Points on a hilly landscape, in no order, each with its height.
From any point a ball rolls to the lowest of the 3 points nearest to it. It stops when none of these is lower. Distance is the straight distance between rows; heights are no part of it.
Nugaz h=0.72: [-14   7 -11 -23 -18 -21  23  -7 -25  12  41 -24]
Diti h=6.14: [  1 -34  12  41  24  -2 -27  13  17  -5 -43  14]
Sobik h=5.12: [ -3 -17   9  17  10   6 -22  12  22   2 -38  16]
Pem h=3.33: [ 34  35 -16  -6 -19  31  20 -37 -13 -22  31   0]
bap h=4.02: [ 25  31   2 -14 -13  48  -6 -24  20 -14  -8  20]
fen h=4.92: [ -4  29  -6 -46 -13  -2  -4  13  23  24  -2  -1]
kuvi h=2.72: [ -4 -28  10  29   9  -5  27 -12 -47 -41  34   8]
Pova h=7.17: [  3   3  11   3   3  23 -32  16  41  -2 -53  24]
zano h=4.73: [ 18   8  11   4  -7  40  -3 -22  11 -28  -7  28]
Tesib h=3.17: [  0  11   2 -19  -7  10  -8  -1  16   9 -12   7]
kolok h=3.36: [  3   7  -8   0 -15   2  35 -24 -37 -21  44 -11]
punav h=3.08: [-13 -43   4  36  29 -41  -6  17 -13  19  -6 -19]
Mefa h=1.45: [  4  28   5 -29 -11  30 -21   4  37   5 -31  15]
zisa h=7.43: [  9   9 -18  14 -15   5  42 -31 -56 -51  59 -15]
Nit h=5.68: [  9 -13  15  16   5  25  -3 -14   1 -27  -9  28]
sodad h=2.36: [  8  15  -9  -9 -15  10  24 -24 -22 -18  34  -5]
detes h=2.77: [-17 -39   7  31  16 -30  15   1 -40  -2  24  -8]
tavem h=2.71: [-14  -4  -2 -14  -3 -26  10   7 -16  20  20 -14]
vota h=2.26: [ -5 -15   9   9   7  -2   0  -2  -5   0  -5   9]
topak h=3.71: [-13   1   0 -21   0 -22  -4  15   7  28   0  -8]
gud h=4.30: [ -7  27   0 -37  -8   6 -22  28  43  22 -31   7]
Nik h=2.34: [ -3   8   1 -14 -10   6   5 -10  -1   2   8   1]
gilov h=3.65: [  9   2   3   9  -4  19  15 -23 -19 -26  17  10]
Bip h=3.39: [ 10  15   4 -14  -8  26  -4 -12  15  -4 -11  16]
nuvo h=4.58: [ 26  19 -14  12 -14  23  29 -39 -36 -46  42  -1]
tuke h=5.63: [ 15  47 -14 -49 -21  17   2 -10  19  17  11  -5]
Tomoz h=4.01: [-27 -21  -2  -2   7 -47  15  13 -36  24  30 -24]
sunuv h=2.90: [ -6 -32   7  27  20 -18 -14  14   0   7 -17   1]
daf h=3.73: [ -3  24 -18 -39 -21 -16  28  -8 -21  16  48 -33]
Zasit h=3.63: [-11 -11  -5   7  -8 -17  36 -14 -51 -20  46 -15]
Vak h=7.07: [ 13  63 -15 -63 -20  23 -13   3  38  25  -5  -2]
teb h=3.07: [-11 -46  11  43  29 -26  -6   8 -19   0  -3  -2]
Biga h=3.25: [-17 -30   5  13  16 -40  -2  21 -11  26   2 -17]
virap h=3.34: [ -9 -17   6   8  12 -17 -12  16  10  17 -23   2]
turo h=2.83: [ 10  10   2  -7 -11  22   7 -22  -4 -17  10  11]
delab h=5.28: [  3  34 -11 -44 -21   3  13  -8   0  16  26 -15]
pizo h=4.74: [ 28  51 -10 -34 -21  44  -6 -22  26  -3  -3   7]
nif h=8.94: [ -2  -2  -4  13  14  -8 -40  59  56  22 -71 -10]
gelur h=0.93: [-16 -14   1   5  -3 -27  27  -3 -43  -2  37 -17]
luse h=3.19: [ -6 -46  16  52  29 -14  -8   3 -16 -11  -9  10]
gafe h=6.37: [ -8   6   3 -13   2  -6 -23  27  33  21 -36   3]
tozut h=6.35: [  5 -16  11  28  15  12 -31  19  36  -3 -57  21]
Varap h=1.27: [-11 -29  11  24  12 -16  11  -5 -25 -10  13   4]
Nuso h=5.62: [ 14   7  14   4  -3  44 -18 -12  29 -22 -34  35]
tinu h=6.68: [ 10  -7  16  20   8  29 -24   1  28 -18 -46  36]
zive h=3.37: [-22 -42  -7  28  33 -58 -13  32   1  40  -4 -39]
Vepe h=3.95: [-15 -27  -8  22  31 -41 -27  43  27  37 -30 -30]
sazos h=2.98: [ 25  27 -20  -3 -21  20  31 -35 -31 -29  44  -7]
befik h=8.09: [-10   2  -6  -4  10 -18 -33  49  49  29 -54  -6]
tov h=1.57: [ -7   1  -2 -11 -10  -4  20 -11 -22   1  29  -6]

Where does a ball stop that starts at each point below?
tozut -> Varap
topak -> Nugaz
gafe -> Varap
befik -> Mefa
tinu -> Nugaz
turo -> Nugaz
nuvo -> Nugaz
